A landscape with many peaks, sampled at points; each row gives a point and its height.
A climber steps from a point to whichever of its 3 nearest points has the largest rise for the distance, and stops where none of them is higher. Distance is the straight distance between rows; heights are no part of it.
j_21: [137 151 158 134 120 142  87 122 150 147 121 127 117 172 141  73 147 136
 125 106 137 144 113 125  66 100 150 139 157 133 127 138  61 178  94 121]  h=413
j_427: [135 174 148 145 143 119  78 114 189 126  96  97 106 189 122  38 128 112
 126 128 149 180 127 175  88  45 141 100 171 162 130  90  68 221 129 103]  h=220
j_749: [124  79 112 120 127 138 156 151  78 135 153 167 131  66 152 200 132 131
 136 128 115  93 107  82 161 196 113 144  92  70 133 156 169  55 126 148]  h=642
j_710: [124 164 139 123 141 125 128 126 182 114 104  97 123 151 107 102 106 146
 124 156 116 150 162 164 165 101 128 116 144 162 131  88 148 144 151 105]  h=699
j_747: [136 116 130 136 121 123 116 122 113 152 149 144 125 122 144 115 144 115
 137 103 143 124 108 105 104 121 123 131 131 106 134 144 108 141 105 131]  h=657
j_38: [140 113 126 137 117 117 116 126 109 157 149 143 126 117 145 126 146 114
 133 100 143 120 105 104  98 127 128 130 133 101 131 150 102 132 108 136]  h=672
j_230: [146  95 148 155 124 139  80 118  98 177 141 139 105 149 156  79 208 124
 103  64 151 122  59  91  44  92 137 151 162  79 127 197  28 157  80 103]  h=466
j_424: [ 89 157 113 107 143 102 168 131 175  66 110 103 139 121  78 159  44 145
 143 193  96 148 217 173 225 156 131  87 114 202 158  56 226 122 210 123]  h=689
j_562: [118 143 107 122 139 126 162 131 132  98 125 120 126 132 114 133 104 131
 134 152 128 123 172 144 171 141 121 118 103 155 130  91 175 107 149 134]  h=698
j_828: [116 100  94  94 131 138 180 157  79 112 140 154 145  81 108 228 116 140
 151 144 112  88 130 112 184 211 123 130  95 106 130 122 216  44 146 154]  h=668
j_413: [147 108 134 144 114 120 114 119 103 159 154 142 123 118 149 121 149 120
 124  97 142 122  92 105  90 123 129 142 134  96 122 154  92 136 105 142]  h=679
j_781: [114 149 123 122 142 129 152 133 151 102 117 117 126 145 112 119 107 139
 132 151 118 133 162 156 169 128 132 112 122 159 124  87 164 118 149 114]  h=707
j_514: [125 158 144 123 137 128 127 128 170 114 110 102 122 154 117  96 110 143
 123 154 119 152 153 160 160  95 128 115 144 152 136 103 139 147 138 109]  h=695
j_141: [143 109 137 145 118 122 106 115 103 156 149 148 124 132 146 105 158 120
 124  97 151 124  97 106  85 119 136 147 135  99 120 153  83 143 105 137]  h=683
j_28: [128 161 155 122 128 124 108 124 169 123 110 106 111 155 130  78 114 131
 114 143 134 159 145 160 127  81 129 126 134 157 134 116 107 169 121 115]  h=409
j_56: [130 117 102 103 126 126 175 136 109 116 131 118 160  95 110 204 106 138
 146 153 111 102 147 122 180 171 105 126 105 124 131 117 202  75 149 143]  h=223
j_18: [136 159 164 136 128 127  94 119 173 132 101 108 119 160 131  69 123 118
 121 129 138 165 129 165  87  78 138 126 145 159 126 112  84 193 113 116]  h=246
j_105: [144  99 143 153 108 133 106 110  77 169 141 154 125 122 143 110 187 120
 103  89 137 111  65  88  59 120 148 150 137  83 115 174  61 130  90 131]  h=625
j_483: [133 167 163 126 134 121 100 113 172 122 100 105 112 156 126  76 115 122
 112 141 137 164 144 169 116  72 134 124 139 163 129 110  97 180 123 114]  h=258
j_350: [143  97 143 153 120 136  86 112  98 168 139 145 118 147 146  89 200 123
 108  75 143 120  64  94  47 103 138 151 157  87 114 186  46 157  94 112]  h=582
j_358: [128  94 127 125 109 153 123 144  79 145 152 169 128  98 142 185 161 124
 123 104 123 104  90  78 107 177 134 141 115  61 110 188 133  75 107 143]  h=496
j_465: [137  99 124 133 110 134 121 139 107 159 149 144 132 100 143 162 148 118
 128  98 117 106  93  87  98 148 135 133 123  91 124 174 112 111 103 145]  h=571
j_179: [105 145 125 123 144 102 155 125 175  79 118 101 137 129  99 130  62 146
 132 175 115 153 205 178 197 146 118  96 122 181 144  59 190 109 184 127]  h=131
j_454: [144  99 136 148 101 142 111 129  70 170 146 157 122 112 142 152 168 118
 105  95 126 100  77  81  79 146 134 142 133  61 129 191  79 100  81 143]  h=431
j_158: [113 144 129 122 141 121 149 123 163  89 115 107 139 139 103 114  86 144
 127 160 116 147 181 170 178 131 125 108 121 173 127  67 179 114 169 128]  h=163
j_576: [130 184 143 135 142 109  97 115 187 111  92  99 107 161 116  64 105 116
 111 147 130 172 156 187 133  60 132 116 141 176 123  89 102 182 150 117]  h=228
j_623: [111 156 133 127 148 109 147 125 178  85 109 101 135 133 101 123  75 147
 123 169 116 158 197 177 185 134 124 106 120 187 132  65 181 117 174 124]  h=201
j_152: [121 137  94 111 130 122 179 130 120  94 124 116 162 108  95 194  93 131
 148 157 119 111 178 139 191 162 101 104 108 143 138 102 215  89 168 135]  h=838
j_595: [147  86 150 154 124 143  89 121  88 183 141 138 117 144 163  93 210 114
  94  60 157 116  42  89  39  96 140 147 157  68 121 210  25 154  74 103]  h=382
j_306: [131 169 158 132 134 118  99 116 175 123  94 107 110 159 126  67 121 112
 115 138 139 168 142 172 108  66 138 116 146 163 126 102  94 194 127 112]  h=194
j_209: [116 126 119 126 133 131 133 139 143 127 127 123 122 132 137 117 124 127
 148 127 123 129 124 139 141 111 127 129 125 142 133 119 139 127 134 116]  h=727
j_475: [134 143 160 121 127 135  98 122 162 128 124 117 119 155 144  81 119 135
 122 129 139 159 133 149 104  92 136 137 141 144 126 130  94 160 116 123]  h=813
j_506: [119 140 136 119 137 127 132 129 158 115 120 115 117 148 131 106 109 141
 138 146 124 144 136 149 151 104 125 119 131 150 137 108 134 142 131 105]  h=706
j_83: [138 174 152 157 143 124  70 110 189 130 105  92 100 199 129  20 130 123
 115 128 156 187 121 171  82  37 134 103 173 159 134  99  43 232 123 104]  h=213
j_521: [120  82 109 117 131 137 172 157  79 130 154 165 137  69 141 210 130 130
 144 123 116  80 109  87 173 207 113 142  93  76 136 151 173  55 131 143]  h=661
j_744: [ 81 156 103 108 144 107 175 134 167  65 114 108 136 120  74 163  39 144
 149 193  98 143 218 167 233 168 132  86 106 201 148  54 236 114 212 129]  h=394
j_225: [149  78 145 158 115 150 100 123  72 176 138 154 121 119 159 114 196 107
  98  72 141 108  30  84  34 111 144 153 146  68 111 204  36 138  66 109]  h=275
j_543: [126 129  99 119 130 124 155 131 124 114 128 122 133 113 126 146 120 122
 134 140 131 109 145 132 155 141 124 138  97 144 124 116 165 112 140 140]  h=467
j_229: [125  97 102  99 135 132 170 157  76 120 140 156 143  89 128 214 120 136
 148 141 112  87 118 102 181 208 121 129 104  97 141 133 191  54 140 148]  h=678
j_185: [138 107 127 122 112 128 128 131 107 151 144 138 134 100 141 159 142 119
 130 105 122 110 100  95 108 145 133 130 116 102 127 162 122 119 104 142]  h=605
j_722: [ 98 141  91 106 129 117 189 125 116  86 122 132 168  91  86 203  84 137
 145 179 109 120 200 135 208 167 103 111  95 161 124  90 240  73 179 137]  h=58
j_145: [140 105 124 138 109 124 121 126 106 167 149 136 130 109 142 140 151 119
 124  97 132 113  95  96  96 128 131 131 129  91 124 156 108 132 103 147]  h=673
j_603: [138 132 151 142 125 143  88 120 131 142 130 137 112 169 146  81 159 136
 125  97 142 135 103 120  65 111 142 147 155 123 126 157  61 173  92 117]  h=613
j_203: [132 149 159 125 128 131  94 119 172 126 112 112 119 152 133  76 121 124
 118 130 141 161 130 160  93  84 137 132 145 156 122 124  87 180 115 125]  h=295
j_996: [146  86 146 156 105 142 113 125  56 168 141 162 112 113 149 139 181 117
 100  92 131  95  54  85  66 132 139 149 129  66 117 194  56 109  70 138]  h=176
j_963: [139 153 159 138 123 137  80 123 154 153 114 117 120 168 136  62 149 127
 118 109 130 145 111 135  65  88 149 144 168 136 128 132  55 185  99 116]  h=402
j_887: [ 90 139  91 117 137 113 171 138 160  80 125 103 147 119  89 160  60 139
 144 172 100 132 204 165 201 158 109 101 110 177 150  79 210 101 187 131]  h=326
j_737: [136 125 103 102 128 127 165 133 104 121 134 119 153  92 122 180 115 135
 136 151 117 108 137 116 175 164 108 135 101 114 131 120 182  83 140 148]  h=476
j_362: [149  87 146 157 113 141 109 122  63 172 139 160 122 119 159 124 190 108
  97  86 139 104  44  84  47 126 147 147 136  66 110 197  50 124  68 126]  h=92
j_273: [129 131 103 111 128 122 153 130 114 120 124 127 134 102 128 152 129 122
 132 136 123 109 135 116 155 145 120 144 101 128 120 129 165 103 135 140]  h=305
j_742: [123 134 133 123 125 134 104 128 136 134 139 130 120 142 148  96 126 134
 143 122 135 145 130 129 119 103 126 135 137 124 133 132 109 141 126 130]  h=814
j_61: [107  96  96  95 132 127 185 152  86  91 138 151 153  76 105 234 102 141
 151 156 116  87 153 123 190 201 113 128  84 123 132 114 238  31 161 162]  h=516
j_240: [149 160 167 159 133 126  64 100 161 168 110 113 116 174 137  34 151 119
 108 106 146 164  94 134  63  61 138 141 187 134 133 125  25 201  92 104]  h=124
j_31: [131 115 105 103 135 132 165 140  98 127 133 128 153  94 123 194 112 140
 144 151 112 101 129 108 181 175 109 132 106 100 130 122 189  71 144 150]  h=623
j_667: [123  91 105 112 130 138 178 158  73 129 148 164 135  72 136 220 129 134
 146 130 114  81 115  91 177 213 117 135  94  86 136 145 181  53 135 144]  h=669
j_516: [134 111 127 126 115 123 130 135 111 153 147 138 137 109 140 144 142 108
 133  97 129 118 100 103 103 136 130 124 125 108 132 153 121 128 110 133]  h=644
j_620: [141 115 144 150 125 137  98 116 118 151 137 141 112 157 150  93 172 132
 125  90 145 128  91 107  64 111 135 149 149 116 115 163  54 164 102 123]  h=688
j_275: [131 106 117 108 124 131 149 132  89 126 143 145 135  89 141 179 130 128
 129 131 116 113 104  87 150 174 124 137 100 100 120 158 156  81 112 145]  h=660
j_709: [126 150 152 121 133 129 111 126 166 123 120 105 116 149 136  89 110 136
 123 145 133 156 142 155 136  88 126 122 136 148 144 117 115 159 122 112]  h=565
j_146: [135 128 100 116 129 122 171 129 115 112 128 114 143 100 121 168 113 130
 130 152 123 107 152 123 176 150 108 132 102 134 134 113 178  95 143 146]  h=241
j_619: [145  94 143 147 116 138  95 107  84 177 138 151 121 138 147  99 200 122
 107  78 141 116  57  87  47 106 146 151 151  81 113 186  49 145  88 111]  h=548
j_494: [145 147 161 146 121 138  74 119 147 161 116 123 110 174 135  61 152 131
 119 100 135 141  99 123  59  87 145 140 176 133 142 138  46 184  84 103]  h=397
j_156: [115 139 117 123 140 126 153 137 144 108 123 125 124 144 123 121 115 133
 139 146 121 128 152 154 161 125 128 118 116 161 126  98 158 124 139 121]  h=708
j_336: [117 131 110 120 132 129 139 140 134 119 127 132 124 124 133 128 127 121
 147 127 126 118 130 129 144 122 127 136 121 144 126 120 148 123 136 129]  h=812
j_341: [118 156 132 121 141 131 139 127 171 107 107 106 128 149 109 112 106 147
 130 149 115 145 162 163 164 116 131 116 128 165 129  85 159 133 155 107]  h=705
j_95: [131 155 159 122 128 127 104 120 164 122 110 111 121 153 139  79 116 128
 116 136 137 160 136 163 112  83 131 126 135 155 135 120 102 171 116 120]  h=278
j_829: [ 87 139  87 118 135 119 184 137 159  67 123 113 146 116  88 175  54 140
 151 183  98 131 210 159 212 161 112  98 101 193 138  75 225 106 199 131]  h=312
j_159: [122 142  92 119 134 117 171 132 124 100 129 115 142 117 109 154  98 127
 134 159 128 111 180 141 185 151 107 112 104 149 142  96 190  95 159 138]  h=557
j_699: [145 123 145 144 120 132 101 116 123 140 139 142 117 158 144  87 161 133
 128  97 148 134 104 116  72 113 133 138 144 118 116 159  70 163 102 124]  h=737
j_163: [132 104 115 108 131 131 157 136  84 125 142 148 137  90 138 191 125 129
 135 140 116 106 111  91 170 182 118 135 103  92 131 150 165  71 124 142]  h=670
j_285: [143 104 142 150 114 129 108 113 101 159 150 145 122 135 151 105 172 126
 118  90 144 123  86  98  71 118 134 152 138  98 108 157  70 143 106 133]  h=685
j_338: [137  96 134 140 103 150 121 139  77 165 147 162 120 106 141 172 165 122
 115  96 122  95  82  78  88 160 128 134 134  52 124 195 104  94  90 138]  h=753
j_969: [135 123 100 109 129 124 162 129 116 120 130 114 142 100 126 170 118 129
 134 150 126 107 140 119 173 153 112 141 100 126 129 119 177  93 141 149]  h=696
j_169: [131 115 111 107 127 130 155 137  87 124 135 139 144  92 137 185 120 135
 137 143 116 102 119  95 174 176 117 134 106  98 131 139 168  75 123 149]  h=666
j_660: [130 130  95 112 128 122 173 133 122 104 126 110 150 105 111 173 101 131
 138 154 124 111 174 134 182 158 100 114 102 138 142 107 190  94 153 139]  h=170
j_443: [145 112 145 149 121 126 108 115 114 154 148 141 121 144 150  99 162 126
 125  95 149 129  97 105  72 120 133 138 137 108 115 154  72 156 110 130]  h=692
j_690: [112 145 117 125 139 124 156 128 143  96 118 118 129 139 105 124  98 134
 131 157 117 133 176 160 176 139 125 110 114 165 133  75 175 103 158 128]  h=704
j_188: [120 128 115 118 130 127 119 133 131 136 134 133 123 129 143 116 133 122
 144 119 132 124 123 124 131 118 125 132 132 127 129 130 134 136 132 123]  h=598
j_732: [148  98 139 154 108 134 103 117  69 166 144 155 120 113 146 124 177 119
 106  92 133 105  73  88  73 128 144 145 134  73 116 177  65 117  86 139]  h=543
j_295: [135 155 164 139 128 132  86 122 175 143 107 109 119 162 131  66 132 121
 117 118 138 156 119 154  72  75 146 133 155 150 126 112  66 198 112 117]  h=234
j_348: [130 180 149 145 140 112  91 110 189 113  91 103 106 161 115  61 117 114
 114 143 134 174 154 187 121  53 141 113 144 178 117  88  99 192 141 112]  h=120
j_846: [ 91 165 107 105 145 108 174 136 171  62 110 100 135 119  76 159  43 146
 143 194  92 144 217 173 233 159 130  90 114 202 155  52 238 119 216 130]  h=716
j_791: [132 174 151 143 143 119  81 109 189 122  87 100 105 183 117  45 124 112
 123 133 146 178 136 184 101  41 146  99 161 170 124  88  76 211 136 101]  h=214
j_224: [105 140  83 109 132 126 177 130 133  86 124 117 164 107  87 185  79 133
 148 169 109 115 196 145 196 162 102 103 106 157 134  95 220  87 185 133]  h=347
j_533: [119 133 106 120 136 124 156 132 130 110 127 128 125 128 127 132 113 125
 140 141 127 118 150 143 160 133 125 135 110 153 124 105 162 114 138 127]  h=717
j_128: [116  90  93  99 136 143 188 163  63 121 150 165 140  74 121 227 123 135
 140 134 116  74 126  97 177 230 117 135  84  93 138 142 208  48 147 148]  h=627
j_406: [110 130 100 101 126 117 186 128 112  89 127 134 165  91  94 217  86 138
 153 173 112 109 178 137 198 178 106 106 100 150 126 100 236  70 163 138]  h=76
j_326: [134 149 154 125 124 142  86 123 156 138 124 123 119 161 144  75 135 137
 121 118 137 151 121 142  81  92 146 139 149 138 124 133  79 167 104 124]  h=315
j_153: [132 132 136 126 125 133  98 125 129 134 140 137 117 149 146  90 138 128
 137 115 144 144 122 126 104 102 135 136 141 112 128 136 101 148 119 135]  h=352
j_854: [143 169 156 165 146 121  63 105 184 138 110  94 104 196 140  14 130 122
 106 123 163 189 114 173  76  41 137 116 172 161 127 104  20 238 113 105]  h=169
j_215: [144 122 155 157 124 130  77 120 140 157 124 129 102 165 152  69 167 134
 115  86 138 136  90 120  53  91 139 149 171 121 131 166  24 174  77 109]  h=384
j_895: [123 158 143 129 147 113 139 124 188  95  96  97 126 145 100 115  92 144
 125 161 112 160 179 176 177 119 126 110 132 178 120  70 164 139 167 114]  h=567
j_48: [143 107 144 154 118 137  92 117 119 157 140 142 112 154 148  87 185 130
 119  79 144 126  81 104  59 107 136 156 154 104 113 172  50 158 100 116]  h=658
j_670: [121 130 105 119 125 126 149 135 123 121 129 129 131 113 132 136 128 124
 133 133 128 112 135 130 151 131 131 142 107 145 118 119 156 116 140 135]  h=620
j_874: [120  78  93 114 124 139 184 165  70 129 154 170 143  58 126 229 132 126
 139 124 118  72 113  80 171 225 111 144  81  83 135 148 192  52 146 149]  h=649
j_877: [143 167 157 167 146 121  71 109 182 144 108  94 110 184 136  31 131 116
 116 119 158 179 113 163  72  49 131 118 175 158 126 103  36 227 112 107]  h=195
j_255: [127 165 137 129 144 119 134 124 194 106  89  87 122 151 100 107 100 140
 120 159 111 159 169 172 166 105 124 110 142 176 126  84 147 155 164 108]  h=652
j_512: [133  97 125 118 120 139 137 138  91 132 141 157 136  90 142 182 139 125
 123 119 121 112  97  92 127 173 130 142 107  92 111 174 143  84 109 145]  h=622
j_10: [120  80  89 102 127 147 198 164  59 115 159 169 145  62 117 237 124 126
 129 134 121  69 123  84 179 231 113 140  71  91 131 144 214  43 146 158]  h=626
j_532: [131 102 117 110 132 130 161 145  81 123 140 151 141  87 142 204 118 134
 138 139 113  95 115  93 177 197 117 128 101  86 137 138 174  67 127 145]  h=674
j_705: [116 139  89 113 134 124 174 128 128  94 126 107 151 116  98 167  98 128
 143 160 117 111 190 142 192 156 105 107 106 145 147  95 200  90 168 134]  h=736
j_807: [119 128 110 120 133 128 147 136 135 117 127 130 126 128 130 131 126 127
 141 134 127 117 138 143 149 126 128 133 114 152 123 113 151 121 137 122]  h=745
j_194: [139 121 134 131 121 124 111 119 116 143 146 140 120 139 150 106 147 123
 136 104 153 133 115 115  98 117 131 131 137 105 126 143  96 143 110 135]  h=671
j_914: [ 87 143 107 118 134 109 166 134 164  75 121 104 144 117  90 154  54 142
 141 178 105 141 209 173 203 152 118  93 110 191 153  68 209 109 192 128]  h=306
j_770: [131 139 148 124 122 141  92 125 145 136 130 129 119 160 147  83 134 133
 127 116 141 148 125 131  90  96 139 139 141 129 123 134  87 153 113 130]  h=233
j_436: [144 101 143 151 117 137  98 110  89 168 144 147 121 137 145 100 192 122
 114  84 144 116  69  93  58 113 142 152 146  90 106 172  55 150 100 120]  h=659
j_365: [136 127 143 136 126 129 103 120 119 143 146 143 116 150 151  90 151 127
 131 103 153 138 113 115  87 114 134 137 141 115 119 148  84 150 105 126]  h=787
j_168: [138 172 155 147 141 125  86 114 179 134  96 101 111 175 128  55 127 109
 126 130 150 171 125 171  82  58 139 113 158 163 125 102  68 214 116 103]  h=227
j_345: [ 97 139  93 119 135 115 166 137 160  83 122 104 144 119  94 152  68 134
 139 169 108 125 202 160 198 153 115 101 113 171 147  76 202 100 186 139]  h=331
j_568: [139 119 150 150 118 135  89 121 132 150 134 142 116 165 150  83 172 132
 120  92 142 131  92 114  60 108 137 145 157 119 122 165  46 172  94 119]  h=656
j_217: [133 171 153 121 132 119 110 120 174 117 102  99 112 152 119  82 110 127
 110 146 127 161 154 168 143  80 129 116 139 158 138 111 113 163 132 115]  h=340
j_976: [133 138 148 132 121 144  92 121 139 139 127 136 117 171 144  76 146 135
 127 109 144 143 115 128  76 102 146 138 146 119 125 143  72 164 103 123]  h=486
j_415: [140  98 134 146 104 137 109 135  88 169 146 145 127 104 144 145 161 120
 115  95 128 103  82  90  84 137 137 140 136  74 126 176  92 111  95 150]  h=499
j_716: [114 136 123 127 136 129 143 138 147 118 124 117 125 146 132 122 115 132
 146 142 120 133 135 145 154 111 127 123 126 154 132 108 147 136 134 110]  h=710
j_811: [137 162 159 151 133 127  86 116 180 146 101 108 114 170 132  61 135 112
 121 122 149 161 124 157  74  63 136 125 161 156 130 105  65 215 108 106]  h=231
j_768: [130 132 100 107 129 124 155 128 110 122 126 123 133 103 124 156 123 130
 131 144 124 113 141 123 167 147 117 145 101 136 125 119 171 103 143 144]  h=288
j_965: [130 180 140 132 140 113 111 115 188 112  94  91 111 152 107  81 105 129
 113 154 123 166 164 175 152  76 126 119 140 167 134  85 119 167 150 117]  h=697
j_762: [127  85 126 122 114 148 134 142  84 137 149 168 131  85 148 189 147 128
 124 109 122 106  98  76 121 179 130 146 106  70 107 179 145  66 111 145]  h=564
j_530: [131 140 151 123 132 130 110 126 162 124 125 112 121 151 144  92 113 134
 129 136 134 155 136 155 120  90 129 132 137 141 131 126 105 155 119 124]  h=437
j_698: [151  79 146 164 118 150  92 126  77 183 144 144 119 125 164 105 203 111
  95  67 146 110  28  86  27 103 142 145 151  62 115 213  29 142  61 101]  h=336
j_58: [ 95 135  77 118 132 117 181 134 148  71 127 113 151 103  91 189  60 131
 154 184 103 130 211 148 208 163 104 103 101 182 130  84 231  98 195 135]  h=303
j_36: [108 141 110 127 141 121 156 127 159  85 122 106 141 131  99 130  82 136
 127 167 113 135 191 170 184 141 117 103 117 168 134  74 187  99 172 135]  h=161
j_301: [127 165 137 130 153 108 141 120 194  84  91  86 128 151  92 113  83 143
 121 164 118 166 190 178 175 121 122  94 131 189 120  67 169 155 171 113]  h=378
j_832: [108  95  91  90 130 139 183 156  75 103 145 157 146  77 106 234 110 133
 147 156 118  81 148 114 183 213 119 134  82 106 131 117 234  28 165 165]  h=624
j_300: [147 106 147 152 124 143  74 121 123 171 136 136 105 156 156  72 194 134
 106  77 145 124  81 102  49  95 134 155 169 101 125 183  29 162  90 112]  h=667
j_476: [144 101 141 155 112 129 106 118  89 168 145 146 121 126 146 105 179 120
 114  91 140 116  79  98  66 119 135 151 140  89 111 160  70 136 100 138]  h=690
j_990: [137  97 129 130 108 144 126 144  84 157 146 161 130 101 141 180 159 124
 124  97 117  96  85  81  95 163 135 139 128  63 115 187 116  93 102 143]  h=530
j_258: [132 131 142 132 126 135  98 121 125 139 142 140 116 159 147  85 141 132
 129 107 148 142 113 122  93 107 136 136 143 112 125 142  89 151 110 132]  h=577
j_26: [103 154 133 118 151  99 157 123 180  78 107 101 137 127  89 136  53 146
 133 183 110 163 214 178 210 146 121  87 123 190 150  54 201 122 190 125]  h=54
j_44: [116 106 105 100 129 123 186 143 105  99 131 132 163  88 102 227  99 145
 152 161 111 102 157 135 185 186 110 120  96 134 130 112 225  59 153 147]  h=13
j_682: [149  88 148 155 114 143  98 115  75 175 139 151 116 123 149 114 196 112
 102  74 144 109  42  85  44 115 144 149 142  75 110 196  43 136  73 109]  h=289
j_337: [126 127 112 106 125 127 138 130 105 133 128 138 135 103 131 155 135 114
 133 122 122 112 118 105 139 143 134 135 112 126 122 145 150 109 124 138]  h=379
j_143: [149 101 137 153 104 126 106 118  82 172 145 153 126 114 140 126 175 118
 111  97 134 110  78  91  77 129 141 146 140  79 117 167  77 119  94 146]  h=512
j_793: [111 145 101 120 139 121 160 133 134  86 125 113 134 128 107 135  97 134
 129 161 124 118 186 156 183 143 115 108 110 153 141  86 184  96 162 135]  h=694
j_313: [134  98 127 121 110 145 128 144  94 141 154 158 134  96 143 183 151 124
 124 106 116 106  95  83 105 166 136 138 116  78 111 183 131  86 104 147]  h=553
j_555: [145  96 146 153 113 135 101 112  72 168 136 157 120 127 141 113 192 114
 107  80 138 107  50  82  53 114 151 149 136  80 112 188  49 130  81 120]  h=440
j_868: [125 124 118 118 120 124 128 135 114 144 135 138 129 108 135 137 138 110
 136 109 132 114 114 107 120 131 132 131 126 119 132 142 132 125 119 126]  h=839
j_132: [123 137 145 122 131 128 121 126 161 121 129 109 120 148 138  96 111 140
 135 137 127 150 141 148 134  92 123 126 138 143 137 120 119 150 124 114]  h=655
j_818: [133 115 124 106 117 124 136 133 102 139 138 141 134 100 131 161 141 117
 133 116 123 107 108  95 126 150 136 131 111 117 124 159 142 115 113 135]  h=488
j_97: [ 93 160 120 113 152  96 163 128 175  73 106  99 140 123  86 143  49 141
 142 190 105 154 216 178 221 151 125  88 124 193 163  50 217 124 206 124]  h=268
j_507: [144  97 123 137 100 143 119 139  90 162 148 151 128 109 140 170 156 121
 123 101 115 104  82  82  91 153 134 133 128  66 121 186 103  97  95 148]  h=544
j_998: [101 142  80 122 132 120 169 133 146  84 124 107 156 113  88 171  78 130
 146 167 108 124 201 150 198 153 109 104 111 165 140  89 213  94 180 138]  h=337
j_493: [144 157 159 156 137 125  78 115 180 146 105  98 116 171 130  53 131 114
 122 118 148 169 117 163  70  58 136 123 165 155 129 103  56 214 112 106]  h=229
j_579: [145 165 158 167 141 130  61 103 173 149 111  99 104 184 141  25 141 115
 109 110 155 174 101 153  68  45 129 135 183 147 121 107  28 220 111 107]  h=159
j_190: [118 156 139 125 150 108 146 121 188  88 101 101 134 139  95 118  78 147
 122 165 117 162 194 183 179 133 123 100 124 187 117  62 179 134 176 121]  h=320
j_371: [137 168 149 153 145 122  83 118 184 132 101  96 102 183 125  43 133 111
 123 125 154 180 123 174  81  46 134 105 168 158 130  95  58 223 120 103]  h=222
j_250: [124 127 135 124 127 135 109 130 148 127 133 121 118 140 147  97 123 137
 140 126 132 142 127 137 128  99 121 134 138 129 132 125 119 137 126 121]  h=442
j_154: [131 106 121 114 116 130 135 135 105 140 142 144 136  97 137 169 141 116
 129 112 123 111 103  92 115 154 137 134 114 102 118 170 134 107 106 140]  h=555
j_666: [120 129  99 104 129 118 186 132 112 101 123 126 165  94  89 211  96 139
 151 166 114 112 173 132 194 172 102 111  98 145 136 103 226  76 155 134]  h=168
j_617: [132 125 111  99 127 128 145 129  96 125 134 134 140  93 130 166 127 126
 131 136 117 109 123  99 159 157 127 144 107 118 125 143 163  89 125 144]  h=302
j_573: [119 102 103  96 133 135 170 152  87 116 138 148 157  87 117 211 113 146
 151 148 109  93 128 112 183 197 117 127 105 103 130 124 205  58 145 147]  h=691
j_628: [125 125 119 126 120 125 117 127 119 147 142 141 125 131 138 116 140 114
 145 106 140 126 114 113 116 118 129 127 137 116 132 138 117 135 127 127]  h=556
j_211: [148 137 168 156 125 126  70 120 146 164 124 126 108 173 148  57 163 132
 109  86 137 142  89 125  52  86 135 146 176 129 137 153  22 178  73 101]  h=392
j_567: [128  83 124 122 118 140 135 141  82 134 151 169 130  80 154 193 141 128
 132 117 119 104  99  80 139 183 119 146  99  73 114 169 155  61 113 147]  h=604
j_74: [120 130 114 116 123 125 129 133 119 140 134 136 132 117 136 131 141 114
 143 117 127 116 122 119 130 125 131 133 125 126 129 135 139 128 130 124]  h=574

Two climbers start at each pair of points below. Name the first point that both come to, or write never.
j_996 and j_362 | j_105
j_56 and j_617 | j_169
j_512 and j_521 | j_229
j_36 and j_26 | never
j_747 and j_285 | j_443
j_48 and j_682 | never
j_963 and j_493 | never
j_240 and j_215 | j_699

Call two points neighbours if one is among the 3 nearest of the other. Go from one point of each pair to the other, from neighbour to neighbour, staying as high as possible. Name the lowest point that can't be avoided.
j_846 and j_336 | j_26
j_365 and j_475 | j_530
j_338 and j_476 | j_507
j_476 and j_742 | j_74
j_573 and j_969 | j_737
j_476 and j_868 | j_516
j_365 and j_300 | j_48
j_476 and j_152 | j_159
j_573 and j_742 | j_154
j_365 and j_476 | j_285
j_336 and j_742 | j_188

Where does a climber stop that starts at each point below?
j_255 | j_336
j_358 | j_573
j_877 | j_475
j_854 | j_475
j_887 | j_152
j_793 | j_336
j_132 | j_336
j_791 | j_475
j_306 | j_336
j_128 | j_573
j_44 | j_573
